Points on a hilly landscape, in no order, each with its height.
A climber steps from a point to the highest of its 4 nearest points, and stops where none of them is higher. Distance is the straight distance between rows; heights are no part of it.
tivi height 356: [180 102 132  67 105  98 133 123 120  98 212 144 131  79 145 115 130  96
 145 131]
pozad height 323: [137  17 126 133 145 119  74 110 122 132 138 151  65 101 116 135 144 115
 102 114]
levek height 613: [115 171 131 133 156 150 140 123 163 125  83 136 162 163  94 188  89 167
 142 117]
volov height 319: [168 102 131  72 106 100 141 135 115 107 210 144 136  86 140 113 129  88
 149 133]
Zeg height 615: [133 140 153 139 140 140 102 135 116 138 116  78  93 127 137 109 126 145
 108 106]
mipup height 599: [157 119 131  74 109 107 145 137 118 100 201 140 152 111 123 116 144  76
 151 126]
zale height 700: [113 168  93 141 120 118 149 136 154 119  78 151 173 156 126 157 105 176
 145 155]
Gagan height 619: [126 153 154 146 130 143 128 135 110 153 113  89 147 133 138 115 124 102
 132 106]
nibe height 364: [109 171 161 148 174 171 101 108 155 134 112  90 111 137 127 156  94 162
 124 111]
vizi height 663: [107 175 105 129 135 131 148 135 159 112  73 149 168 176  87 182 103 185
 144 139]
Gupil height 422: [100 150 109 156 119 119 151 136 138 143  81 143 183 144 141 126 116 125
 154 149]
gif height 242: [143   7 128 147 157 120  53 113 119 137 109 135  82 101 105 142 133 119
  91 103]
magen height 351: [100 142 121 154 111 124 153 140 126 144 107 138 178 138 135 109 133  93
 153 144]
mubog height 589: [116 155 144 144 122 132 132 132 119 144 117 105 156 134 133 120 124  97
 139 116]
punag height 519: [108 140 130 146 115 132 145 136 110 140 122 119 168 132 123 105 141  87
 141 119]
lofa height 355: [122 175 155 147 167 157 115 105 155 137 107 103 146 139 128 171  94 161
 144 115]
rabob height 208: [147  30 120 136 149 121  67 120 114 132 109 125  76 119 113 137 139 136
  89 103]
Budim height 344: [144  40 123 135 136 111  83 125 117 130 126 131  57 120 119 127 147 131
  87 110]
Dufum height 777: [112 158  99 150 113 124 145 136 151 132  78 150 175 148 140 141 111 152
 153 156]
tebob height 612: [121 173 145 145 174 178 142 122 169 135  89 129 132 172  86 198  96 177
 114  84]
vom height 165: [117 153 133 153 139 131 131 119 135 141  90 120 179 145 139 143 108 131
 156 134]
Lodot height 731: [112 161 105 150 126 122 140 133 145 134  77 136 175 147 137 150 109 155
 159 151]
kaveb height 369: [141  63 132 134 136 116  89 128 116 131 117 113  61 126 122 117 144 142
  85 104]
lifos height 547: [128 127 150 134 148 133  88 125 120 132 109  74  77 132 134 100 130 156
  99 114]
gifa height 621: [131 145 155 133 128 134 122 138 106 140 130  86 118 126 127 110 140 108
 115 102]
lum height 660: [113 170 113 134 147 145 143 122 158 118  83 144 164 175  91 182 101 173
 145 129]
dipu height 674: [137 124 143 100 107 121 141 137 103 120 177 125 122 128 121 118 149  83
 118 107]
muner height 714: [104 183  80 129 111 123 157 143 149 114  68 152 163 169 112 152 113 192
 137 172]
mubu height 578: [144 113 148 108 116 118 136 137 108 126 160 120  87 118 126 115 154 104
  97 101]
Bobug height 622: [143 119 143 101 115 125 134 139 107 127 168 119 103 125 124 119 149  92
 102 110]
tata height 549: [137 119 149 125 124 128 118 136 106 134 143  95  87 128 128 112 143 112
  94 104]
fil height 572: [118 172 153 141 175 185 132 107 169 138  96 118 121 160 109 189  94 175
 119  96]
zezez height 536: [141 127 150 123 119 126 129 142 112 133 148 103  98 127 126 111 146 107
  96 101]
zuke height 487: [145  58 128 127 133 112  96 132 116 128 132 128  61 114 124 119 149 135
  82 109]
Peg height 381: [117 181  65 133  80 118 202 157 119 132  89 176 149 126 158 121 120 162
 126 185]
buko height 746: [123 171 131 142 146 142 126 121 154 126  91 128 171 151 122 171  93 153
 147 129]
Pubot height 276: [121 129 114  97 100 106 153 144 115 105 175 148 178 129 102  95 160  76
 168 153]
sinu height 629: [130 150 155 137 135 136 106 134 111 140 124  79 100 126 138 103 129 122
 116 105]
sokir height 624: [123 137 151 130 121 132 135 142 101 142 145 104 120 127 131 110 148  93
 121 108]
Bisag height 458: [142  46 129 120 131 117 104 118 119 125 159 150  66 103 126 123 153 126
  96 124]
pev height 741: [161  67 137 100 124 109 116  92 126 106 214 140  90  62 152 108 133 121
 130 146]
vigi height 608: [130 135 152 126 127 133 125 141 105 143 133  91 105 130 130 107 142 104
 111 104]
Mon height 448: [ 94 142  89 153  93 118 178 137 133 140 106 163 174 136 145 104 134 128
 147 181]
fitut height 277: [139  15 120 142 145 118  67 111 115 135 121 145  72 106 112 139 141 122
  89 114]
fome height 685: [115 171  74 136 108 114 153 143 145 119  78 157 166 154 136 144 106 178
 145 167]
Pibag height 640: [146  87 145 117 121 119 111 130 114 126 151 127  68 119 130 113 149 121
  89 107]
navu height 360: [139  24 124 133 142 113  86 109 121 124 144 149  67 104 121 132 153 121
  99 121]
Vobe height 543: [160  80 138  89 118 118 133 113 117 110 200 149  89  91 141 125 146 110
 107 128]
gifo height 423: [119 168 155 148 169 161 100 104 144 142 109  87 118 139 136 140 100 155
 129 112]
napor height 320: [133  12 127 131 150 117  79  96 123 129 152 156  73  96 117 131 145 118
 103 122]
seda height 488: [164  75 136  94 121 113 123 103 124 109 204 150  84  80 150 117 137 118
 120 133]
devi height 712: [113 171 113 134 147 147 152 131 161 116  75 145 162 183  74 189 102 181
 131 122]
gopu height 587: [153  69 133 100 121 118 119 103 122 115 189 148  75  96 139 122 150 121
 106 126]
kom height 601: [117 164 115 143 136 129 134 125 151 126  83 136 174 153 127 156  96 154
 157 137]
zemub height 283: [140  78 138 132 151 121  61 128 117 123  95  89  64 138 115 113 134 159
  94 104]
ziki height 465: [116 193  65 124  90 116 178 154 128 122  75 162 153 137 143 129 116 181
 130 180]
rera height 756: [106 163  85 148 104 120 158 141 145 133  81 163 169 138 144 126 120 158
 146 169]
Gav height 635: [112 174  72 137  96 116 165 148 138 121  75 159 160 138 137 133 117 174
 137 178]
gat height 627: [125 140 157 137 164 149  81 115 133 134 107  72  84 137 130 115 118 169
 110 114]
Nufa height 705: [142  77 137 114 121 119 115 127 118 125 165 134  68 107 129 119 153 118
  95 119]
moti height 643: [127 156 158 138 140 140 110 127 115 140 112  84 115 134 146 106 117 131
 126 105]
raz height 265: [131   4 128 146 160 128  51  96 111 138 122 145  90  93 108 152 139 105
  99 106]
ges height 644: [146 101 142 101 110 121 131 132 108 121 174 128  92 115 131 122 147 101
 101 110]
toz height 473: [147  81 136 132 133 121  94 138 118 128 123 103  58 127 125 109 153 137
  86 111]
niz height 428: [116 135 132 118 113 121 153 144 108 127 152 136 168 138 108 102 155  72
 141 131]
sovi height 634: [120 171 141 139 169 159 133 116 166 130  94 128 146 162 106 189  88 165
 136 107]
suf height 287: [130   6 130 141 154 121  63 101 117 133 130 148  80  97 109 143 145 121
  95 118]
fal height 592: [125 166 148 151 148 144 113 117 134 146 108  92 144 134 146 136 109 130
 142 113]
Fep height 259: [121 166 135 146 147 136 123 115 148 133  87 123 170 144 130 161  98 143
 153 124]
vogiz height 317: [173 108 122  72 100 107 139 135 121 108 214 142 147  89 142 116 129  80
 161 140]
Soref height 532: [116 135 131 108 112 122 151 143 110 119 166 136 157 132 106 105 157  71
 149 122]
Getoz height 533: [ 88 140 102 151 111 119 166 135 128 139 117 157 187 139 134  94 143 108
 149 163]
dume height 539: [163  83 138  93 120 107 123 104 125 110 212 139 103  62 155 112 127 114
 134 141]
kasi height 408: [136  37 128 128 137 118  95 103 126 127 161 155  66 100 129 125 149 124
  96 127]
fusos height 168: [120 160 128 149 134 132 126 121 144 141  89 124 172 140 145 153 108 138
 155 136]
zupe height 825: [113 154 124 161 125 129 133 130 136 145  96 127 176 135 145 126 117 117
 156 131]
tadis height 240: [182  85 130  81 105  96 132 121 126 117 223 137 126  53 167 106 119  95
 147 144]
Zuzu height 400: [142  39 132 129 139 115  88 123 118 131 134 136  62 120 120 126 149 133
  87 113]
rel height 710: [109 171  73 146  98 114 168 148 140 125  80 164 163 140 149 132 117 168
 144 174]
raro height 341: [140 122 116  74 113 107 143 140 112  99 191 145 171 117 110 108 153  79
 165 143]
Luzu height 385: [143  43 131 110 135 118  99  94 119 114 178 148  74  89 130 116 150 125
 107 137]
Mem height 581: [145  74 136 121 123 116 106 136 116 132 143 127  58 119 124 117 153 127
  91 110]
roza height 366: [140  34 126 121 144 113  98  88 125 118 177 155  74  91 136 119 149 121
 117 135]
giv height 476: [120 169 130 143 151 148 127 119 158 132  93 129 165 154 112 183  95 161
 149 122]
gege height 383: [ 97 141 113 141 110 120 161 137 120 133 135 144 178 136 115 101 151  82
 154 152]
siz height 657: [124 150 156 134 163 146  86 112 133 132 110  76  90 137 132 121 110 164
 117 110]
Seg height 278: [141  67 129 131 140 118  78 133 116 130 106 104  64 130 120 120 148 144
  85 105]
gigu height 415: [120 192  60 132  78 115 189 157 118 128  86 165 151 136 154 122 121 173
 127 181]
San height 636: [117 170 114 137 145 139 138 121 162 121  84 140 169 165 103 179  95 169
 147 139]
dun height 616: [129 165 158 144 142 144 115 128 124 141 112  86 132 128 143 133 111 127
 129 111]
gak height 182: [148  59 125 131 143 114  66 130 117 125  97 101  64 135 115 119 139 149
  92 110]
maf height 394: [114 158 131 156 126 132 134 137 130 149  98 123 180 135 135 121 116 112
 156 130]
mopus height 704: [144 104 143 121 120 127 116 143 112 136 144 110  73 123 131 110 153 122
  94 100]
detor height 198: [142  47 123 134 144 114  67 132 115 129 105 109  67 126 112 123 139 139
  81 108]
dorol height 436: [105 170  73 149  86 117 185 150 129 139  83 172 162 131 153 119 119 156
 135 185]
raf height 552: [140 126 153 131 124 136 105 144 111 137 128  87  85 131 132 107 136 127
 102 105]
veti height 410: [101 148  77 154  89 126 184 151 131 140  98 173 163 130 155 113 129 144
 138 178]
Luvan height 99: [ 96 137 113 125 104 121 164 137 118 122 150 156 179 136 109  86 158  83
 154 163]
vil height 537: [119 126 150 133 164 143  72 114 131 128  98  68  71 140 125 109 124 175
 109 110]
lon height 253: [ 98 129 114 127 110 122 161 136 117 128 143 152 177 133 111  98 156  83
 159 152]
kiro height 667: [109 171 108 136 144 135 145 129 156 119  79 144 167 170 103 181  95 177
 144 141]
bos height 618: [155 102 146  95 115 123 134 128 112 113 195 143  94 105 130 121 149 100
 110 118]
sumu height 652: [121 174 134 144 164 175 158 134 162 134  72 132 140 180  75 202 107 176
 119  83]
Pokez height 554: [153  81 138  95 116 122 126 114 125 111 196 142  79  97 138 122 146 118
 105 121]
danos height 464: [123 170 154 145 169 161  99 108 141 135 110  84 105 135 141 142  98 162
 127 107]
daga height 420: [145  34 127 119 136 115 101 109 118 127 156 147  60  98 122 121 148 121
  94 127]
nafi height 393: [176  91 136  86 109 100 134 112 123 108 216 142 115  63 159 114 123 107
 142 139]
kida height 697: [122 146 157 135 159 149  85 119 130 132 107  72  86 129 135 110 115 163
 114 113]
Zib height 504: [134 118 152 131 140 129  93 136 115 132 117  86  75 138 133 106 140 142
  99 106]
negub height 534: [102 154  77 158  92 120 173 142 139 135  87 168 172 137 148 113 127 151
 145 173]
rir height 610: [141 111 146 127 124 125 113 141 108 133 133  98  77 125 133 106 148 124
  94 101]
bir height 491: [167  85 140  85 116 106 123 106 126 107 211 142 100  67 154 112 129 111
 135 138]
Galid height 565: [146  58 131 108 127 112 110 111 119 118 186 151  69  94 135 121 153 124
 101 129]
sudu height 718: [121 171 136 142 167 162 140 120 163 130  86 131 146 168  85 197  96 172
 129 102]
Paza height 479: [ 97 143 103 163 109 125 154 140 139 143  91 157 184 138 140 108 124 121
 152 160]
pemu height 333: [164 113 121  64  98  94 140 146 120 101 207 144 159  95 132 110 139  77
 163 141]
fif height 598: [127 135 149 140 157 141  81 121 125 137 105  72  74 135 128 104 124 160
 109 107]
mubir height 232: [120 165 138 151 144 139 124 125 137 140  95 112 172 136 142 148 104 127
 151 124]
vud height 701: [131 136 143 120 116 128 142 141  97 132 154 117 133 131 117 111 153  82
 128 109]
tik height 595: [164 110 132  75 113 109 136 135 113 101 206 144 150  97 124 116 141  80
 153 130]
duloz height 450: [114 135 128 105 110 121 155 139 112 115 167 139 170 137 106 103 156  72
 144 132]
Kenef height 489: [120 176 152 146 153 156 112 109 145 141 106  94 140 136 139 151  98 144
 140 113]
Tele height 603: [134 133 155 133 128 129 120 135 107 140 133  87  98 131 135 106 143 113
 104 104]
valuk height 625: [125 161 156 147 136 139 115 125 115 143 114  85 135 128 142 117 120 117
 138 107]
palez height 412: [122 170 155 145 157 154 116 113 150 142 101 101 144 137 132 163  89 153
 142 116]
Fubi height 604: [132 142 150 134 144 141  96 123 125 135 114  74  89 127 137 111 124 146
 109 114]
gego height 609: [121 163 152 147 141 146 118 124 129 141 108  93 144 128 145 126 111 120
 136 111]
beb height 433: [136 106 142 134 153 129  76 124 120 127 103  76  67 137 126 104 130 163
 100 106]
sabo height 338: [157 120 114  77 101 106 140 141 117  93 194 150 166 103 119 110 147  84
 163 140]
kag height 668: [120 179 149 144 163 174 137 114 169 132  92 130 134 162  97 197  92 166
 130  98]
vab height 437: [114 159 118 154 129 128 139 127 140 140  87 129 177 141 139 141 105 135
 156 143]
sivo height 395: [123 173 132 146 156 147 123 114 158 134  92 124 163 146 124 173  93 148
 149 118]
nalov height 588: [119 144 142 142 125 132 143 140 111 141 129 108 151 140 130 109 137  84
 134 115]
tuzod height 590: [112 171  70 142  90 113 175 150 132 129  80 174 161 140 149 125 114 168
 135 179]
tufeg height 630: [132 127 135  98 115 123 147 139 109 115 173 134 138 125 116 117 151  78
 128 119]
baf height 513: [146  61 123 126 130 117  99 125 120 124 149 135  63 111 125 121 151 134
  92 120]
suta height 345: [133 122 118  84 108 110 153 137 113 101 185 142 171 120 110 107 154  74
 161 138]
mis height 472: [147  51 122 110 135 117 102  99 124 118 180 155  70  93 137 124 145 124
 111 135]
Gel height 566: [135 125 151 115 117 131 137 142 108 131 160 115 110 126 121 117 155  90
 112 103]
vigos height 453: [118 170 155 151 154 153 107 111 148 135 103  93 130 134 138 148 101 149
 134 109]
val height 155: [151  35 123 137 148 117  61 128 113 127  96 113  68 124 109 131 136 145
  87 100]
pudo height 591: [161 111 135  76 107 113 141 130 110 103 206 141 135 103 131 115 143  91
 146 125]
fud height 305: [172 100 129  75 103 103 137 131 122 101 217 144 141  77 146 116 126  92
 151 141]
Tuzar height 818: [112 163  85 149 102 117 158 146 149 128  77 160 171 150 149 137 112 157
 151 169]
zikis height 413: [120 210  64 117  86 115 196 162 112 122  77 155 143 134 150 133 118 180
 128 179]
bupo height 469: [137  89 138 131 140 127  78 131 115 122 103  88  62 130 124 105 142 150
  92 105]
diti height 579: [141 136 151 130 136 132 113 138 114 139 125  83  90 128 131 106 137 126
 101  98]
ved height 654: [104 148  85 159 100 121 163 141 138 140  87 156 176 136 150 120 121 142
 144 166]
sata height 424: [124 166 159 141 153 157 102 113 133 137 113  87 120 132 139 133 106 151
 130 116]
zete height 647: [113 188  70 127 106 122 162 148 140 105  72 156 157 160 126 140 107 194
 139 171]
bon height 403: [107 142 136 148 125 130 139 134 117 143 105 120 175 138 133 119 127  99
 153 131]
por height 626: [129 148 154 139 139 138 100 130 115 135 123  77 101 129 139 107 126 136
 110 106]
Git height 239: [146  14 129 146 149 115  68 116 114 139 111 130  76 111 110 140 137 122
  93 106]
pof height 103: [118 166 128 148 141 137 125 124 150 142  92 119 172 143 138 159 102 137
 156 126]
zogit height 639: [129 153 158 141 134 137 115 134 113 139 121  83 120 130 140 115 129 116
 121 103]
rusun height 454: [ 93 139 102 155 107 123 167 142 130 145 109 153 175 135 140 101 144 110
 150 161]
Miz height 788: [115 163 156 145 174 162  91 101 152 138 112  85  97 141 131 138  94 167
 120 109]
vaneb height 266: [145  35 122 141 142 114  78 122 117 129 115 125  68 114 114 131 143 133
  84 107]
Ked height 391: [150  55 132 104 135 112 109  95 124 113 191 155  77  82 143 116 137 129
 118 137]
zala height 751: [109 155  94 152 114 123 151 136 143 132  79 151 177 142 140 132 119 142
 152 162]
reda height 631: [126 149 152 134 130 135 119 136 108 144 124  84 119 131 140 105 130 107
 117 106]
mam height 707: [109 148  94 157 102 122 162 138 142 141  83 161 177 143 146 126 119 146
 149 166]
libu height 419: [140  40 131 123 133 110  93 116 119 128 153 145  60 117 124 122 153 126
  91 121]
komi height 553: [ 97 152  89 161  94 116 170 139 138 140  92 163 175 133 147 113 125 134
 152 173]
Kize height 273: [144  25 119 136 147 112  81 120 120 135 122 134  66 113 115 134 144 128
  89 110]
gevap height 607: [147  97 143 112 124 119 118 136 107 127 161 123  72 125 133 117 147 116
  90 104]
vufaz height 810: [ 88 138 109 140 109 124 162 138 123 137 133 157 173 137 119  89 153  91
 158 157]
Pigo height 623: [126 144 150 137 131 137 127 137 110 145 131  92 127 128 135 111 136  99
 121 106]
revi height 693: [112 173  96 132 132 131 142 134 156 114  71 151 164 166 104 176  97 175
 148 141]
maz height 577: [122 178 132 141 160 154 139 117 164 132  89 135 157 161 107 191  90 165
 136 112]
Zud height 559: [143 101 142 131 125 122 104 137 114 135 129  97  66 129 130 111 145 131
  94 109]
kevib height 291: [178 104 124  72 106  94 138 143 126 105 210 142 151  72 148 110 128  80
 165 139]
bavo height 586: [156  95 139  95 116 119 128 126 115 115 193 142  85  96 138 124 146 113
 104 116]
kekin height 6: [ 97 132 109 114 103 118 163 136 119 111 156 155 178 133 101  84 167  81
 167 167]
zoka height 51: [105 134 110 105 107 113 168 136 117 106 161 150 181 131 101  90 165  79
 161 162]
fumo height 497: [119 162 144 152 145 140 116 119 135 145 102 106 158 136 142 133 106 129
 144 116]
lavud height 286: [146  49 127 132 138 115  81 130 118 132 116 118  64 126 120 120 145 140
  86 116]
besig height 767: [118 177 152 147 169 176 133 117 167 134  94 124 128 166  94 203  95 169
 123  89]
pafo height 214: [107 134 120 109 107 120 156 138 112 116 162 148 175 134 106  93 161  78
 155 148]
Pomu height 564: [116 168 126 143 151 139 131 122 164 126  92 140 161 156 110 185  96 158
 148 129]
bopif height 490: [120 132 138 124 117 124 151 140 107 132 145 129 164 135 115 108 150  73
 142 126]
kovil height 245: [150  64 130 129 143 116  76 134 113 126 108 102  64 135 122 117 145 145
  90 108]
rizar height 363: [124 132 121  91 107 116 153 139 116 101 181 141 167 129 107 105 159  69
 162 141]
dile height 526: [166  98 137  78 114 116 135 122 114 104 209 146 103  88 144 126 136 101
 128 124]
dasek height 563: [114 188  66 126  93 120 163 150 145 117  70 161 151 155 135 143 111 188
 131 180]
kam height 637: [127 135 153 127 119 131 141 147 108 135 146 112 129 130 122 109 149  84
 117 100]
rogaf height 703: [ 93 162  79 154  90 116 188 147 134 144  94 170 166 128 150 103 131 138
 138 180]
Laku height 694: [148 113 142  98 114 116 137 130 107 120 180 129 102 119 125 122 147  95
 106 113]
Zof height 541: [119 161 147 149 134 139 125 130 119 142 102 100 155 131 147 129 116 115
 149 120]
Puneb height 605: [148 122 138  82 109 112 146 141 113 103 190 142 149 115 113 116 148  75
 143 128]
Siga height 602: [134 128 131  95 110 114 148 135 106 112 179 142 153 129 110 115 155  71
 143 126]
tafa height 390: [124 165 145 156 145 146 118 111 142 138 104 107 152 137 138 149  99 139
 146 118]
Bug height 466: [170  78 134  93 114 108 123 104 122 112 219 139 102  56 160 104 122 108
 144 146]
mal height 695: [122 169 138 143 164 170 149 126 164 136  83 133 143 179  83 202  99 174
 121  87]
depi height 576: [ 79 143  95 152  94 118 188 130 128 134 126 173 180 127 132  86 149 116
 150 179]
Kavug height 540: [118 176  65 136  83 116 179 154 135 125  78 163 155 140 145 126 119 176
 134 179]
Metuk height 593: [157 105 142  84 114 118 134 127 108 110 198 145 100 102 131 127 149  96
 120 117]
navak height 661: [146  90 133 110 119 121 120 131 114 120 165 133  75 114 124 120 152 119
  88 116]
setu height 421: [105 139 128 139 117 123 154 139 117 141 127 131 176 142 120  99 150  81
 152 133]
vunad height 327: [172  97 135  78 109 106 130 124 127 111 216 139 128  66 158 110 122  97
 147 139]
punoz height 505: [117 174 151 146 170 167 122 104 165 139 102 114 132 146 115 183  90 162
 129 107]
luk height 457: [116 157 139 154 135 132 129 131 122 154 105 105 170 137 144 129 120 108
 151 123]
ruki height 759: [110 170 161 143 178 180 113 101 163 140 107 108  96 143 121 168  94 176
 119 103]
Pibe height 805: [145  98 136 129 137 128  88 133 114 129 111  91  63 129 126 105 142 149
  91 108]
Sulis height 398: [121 175 152 145 160 156 120 113 153 137 104 111 145 143 124 175  88 155
 139 114]
kon height 297: [110 164 164 139 182 169 102 100 156 137 112  91  90 143 122 149  96 174
 119 109]
zopet height 646: [150  74 136 100 123 120 117 121 123 122 179 146  69 106 134 123 148 118
  98 124]
devor height 380: [101 148 120 159 120 121 140 134 134 145  95 142 180 142 141 122 120 116
 151 139]
buva height 596: [140 115 141 118 119 125 126 143 109 124 155 107  84 124 124 116 150 110
  94 104]
dufuz height 715: [115 175  89 131 122 126 145 140 156 115  70 150 170 165 107 165 103 184
 143 158]
Govez height 484: [118 164 115 149 136 126 128 122 149 133  84 137 178 148 130 155 102 143
 159 138]
Giso height 445: [ 94 143 107 154 106 125 158 134 127 145 108 150 181 134 137 102 134 105
 152 160]
Rebas height 573: [166 108 137  80 108 115 138 133 113 107 203 141 129  98 131 122 141  95
 134 123]
Vuzez height 614: [142 127 136  90 111 121 143 144 108 112 190 136 140 122 119 117 147  76
 133 117]
Ravuv height 711: [ 83 136  99 152  99 122 176 133 130 140 121 164 178 131 129  95 144 108
 153 174]
lefaz height 426: [116 200  62 123  85 117 195 157 120 122  79 162 148 136 153 132 120 178
 123 186]
Rovod height 582: [155 110 140  87 112 115 136 131 110 109 199 136 112 106 129 124 143  92
 124 118]
Dupu height 397: [ 87 142 103 134 100 123 177 135 129 123 138 165 182 129 120  86 158  95
 154 168]
bab height 392: [ 96 136 114 152 108 122 155 133 129 149 108 141 181 138 133 109 138 104
 154 147]
bul height 414: [103 147 111 155 115 127 151 137 134 146  97 141 187 137 138 115 125 109
 152 152]
vak height 493: [123 172 147 143 155 151 110 113 142 140 105  96 147 136 138 148  98 146
 142 110]
ziled height 696: [113 144 156 139 175 162  82 105 150 135 108  81  82 139 128 125 111 173
 117 111]
felib height 585: [147  59 134 112 123 114 112 111 119 117 173 147  63  99 136 116 153 122
 101 127]
naso height 449: [ 88 152  89 156  89 122 189 139 131 141 108 178 168 129 142  94 141 129
 141 187]
lom height 648: [129 130 149 108 115 124 147 137 100 131 158 126 136 131 118 112 156  81
 122 111]
begov height 542: [ 99 146  94 159 101 117 165 136 136 143  97 161 175 136 145 108 129 122
 148 168]
Fani height 349: [119 175 144 143 159 153 124 112 159 135  99 120 148 144 125 184  88 158
 145 112]
zikiz height 606: [147 119 135  79 112 120 142 136 105 109 197 143 138 117 122 117 149  82
 139 119]
Ziba height 633: [128 135 139 105 115 124 146 145 105 121 165 125 143 130 111 110 155  76
 129 119]
mebub height 569: [143 122 151 131 123 131 114 133 103 133 130  89  86 129 132 107 143 125
 105 101]
rukis height 675: [111 167 102 143 131 128 135 129 155 121  78 145 174 164 118 163  98 169
 155 147]
Lanuz height 583: [120 176 147 139 171 173 128 106 170 138  99 119 130 154 104 190  91 172
 126 103]
Lilig height 611: [124 151 152 139 126 135 132 137 113 147 129 102 147 132 131 111 134  98
 130 109]
Fuz height 671: [107 181  91 124 128 133 154 139 153 108  67 156 166 182  94 167 110 192
 142 153]
Fasa height 527: [156  54 137 104 124 115 114  91 123 109 202 143  84  72 150 106 139 120
 126 142]
gavur height 785: [118 174 127 138 159 163 148 128 162 124  77 140 149 181  73 196 102 172
 127 110]
fafo height 632: [127 157 153 144 129 139 123 133 114 148 118  89 127 130 139 116 133 108
 126 107]
Zogud height 807: [115 157 113 151 128 124 133 135 146 133  84 136 178 139 144 145 109 137
 160 147]
rufa height 425: [115 173 149 142 175 179 116 105 164 138 103 113 115 148 117 180  92 173
 118 103]
duluf height 548: [118 134 145 130 121 129 143 140 109 137 136 118 159 133 120 109 148  84
 135 118]
vezir height 427: [ 94 136 116 151 110 121 163 139 123 140 118 152 185 138 122  90 144  93
 153 157]
fada height 689: [114 165 103 147 131 123 138 128 153 123  73 144 178 153 129 158 100 165
 151 149]
Kat height 544: [160  74 138  91 115 107 124 104 123 104 212 145  92  76 148 114 128 112
 123 138]
fizet height 638: [126 153 158 138 145 144  99 125 122 145 111  77 109 125 138 121 120 136
 120 110]
bokug height 166: [175  91 130  82  97  96 133 130 122 111 217 148 136  57 160 101 111  83
 154 146]
sep height 658: [119 166 106 141 137 131 136 127 154 122  77 144 173 159 122 171 102 160
 151 141]
tazus height 434: [ 90 137 106 149 107 125 163 134 121 136 117 151 181 136 125  97 148  96
 152 158]
lov height 600: [146 113 140  85 115 117 140 137 113 115 196 142 129 112 118 120 142  84
 129 119]
Mip height 546: [126 169 151 147 153 147 117 114 136 146 106  95 144 134 143 144  97 140
 138 111]
pude height 772: [108 181  81 129 117 123 158 143 146 110  72 155 165 162 107 157 110 192
 141 167]
saror height 580: [118 167 115 143 141 141 131 129 159 128  81 137 175 158 124 178  97 160
 157 135]
kiser height 396: [119 172 157 144 176 171 114 103 162 141 111 107 119 141 123 176  97 165
 127 105]
Finu height 628: [128 154 155 143 151 149  99 118 125 136 117  77 104 130 142 116 115 143
 124 110]
raren height 482: [139 107 142 130 143 124  77 132 122 123 105  80  70 133 126 105 135 154
  95 106]
Pinok height 620: [131 143 153 134 132 138 114 138 110 141 124  85 102 127 140 109 134 115
 112 101]
luvo height 617: [147  99 142 103 116 123 127 128 109 120 168 132  79 117 130 120 154 109
  95 109]
lozor height 432: [173  95 138  80 113 111 132 114 120 106 218 143 119  75 148 116 130 100
 138 133]

Call two points neighbours if one is among the 4 nearest of the other. Go from one point of each pair to the other, from neighbour to neighbour, staying as high as possible. Name the lowest point that can't be avoided.
besig, pev -> Sulis
Zogud, besig -> kiro
vud, pev -> seda
besig, gavur -> kag
Tuzar, pude -> fada
vufaz, rogaf -> tazus
buko, Tuzar -> saror
Nufa, Pibe -> Zud
zupe, Ravuv -> vab
vud, zogit -> Pigo
vud, Nufa -> luvo
ruki, Zogud -> rufa
mopus, moti -> gevap
Zogud, Tuzar -> Dufum
kida, Miz -> ziled
vud, Laku -> lom
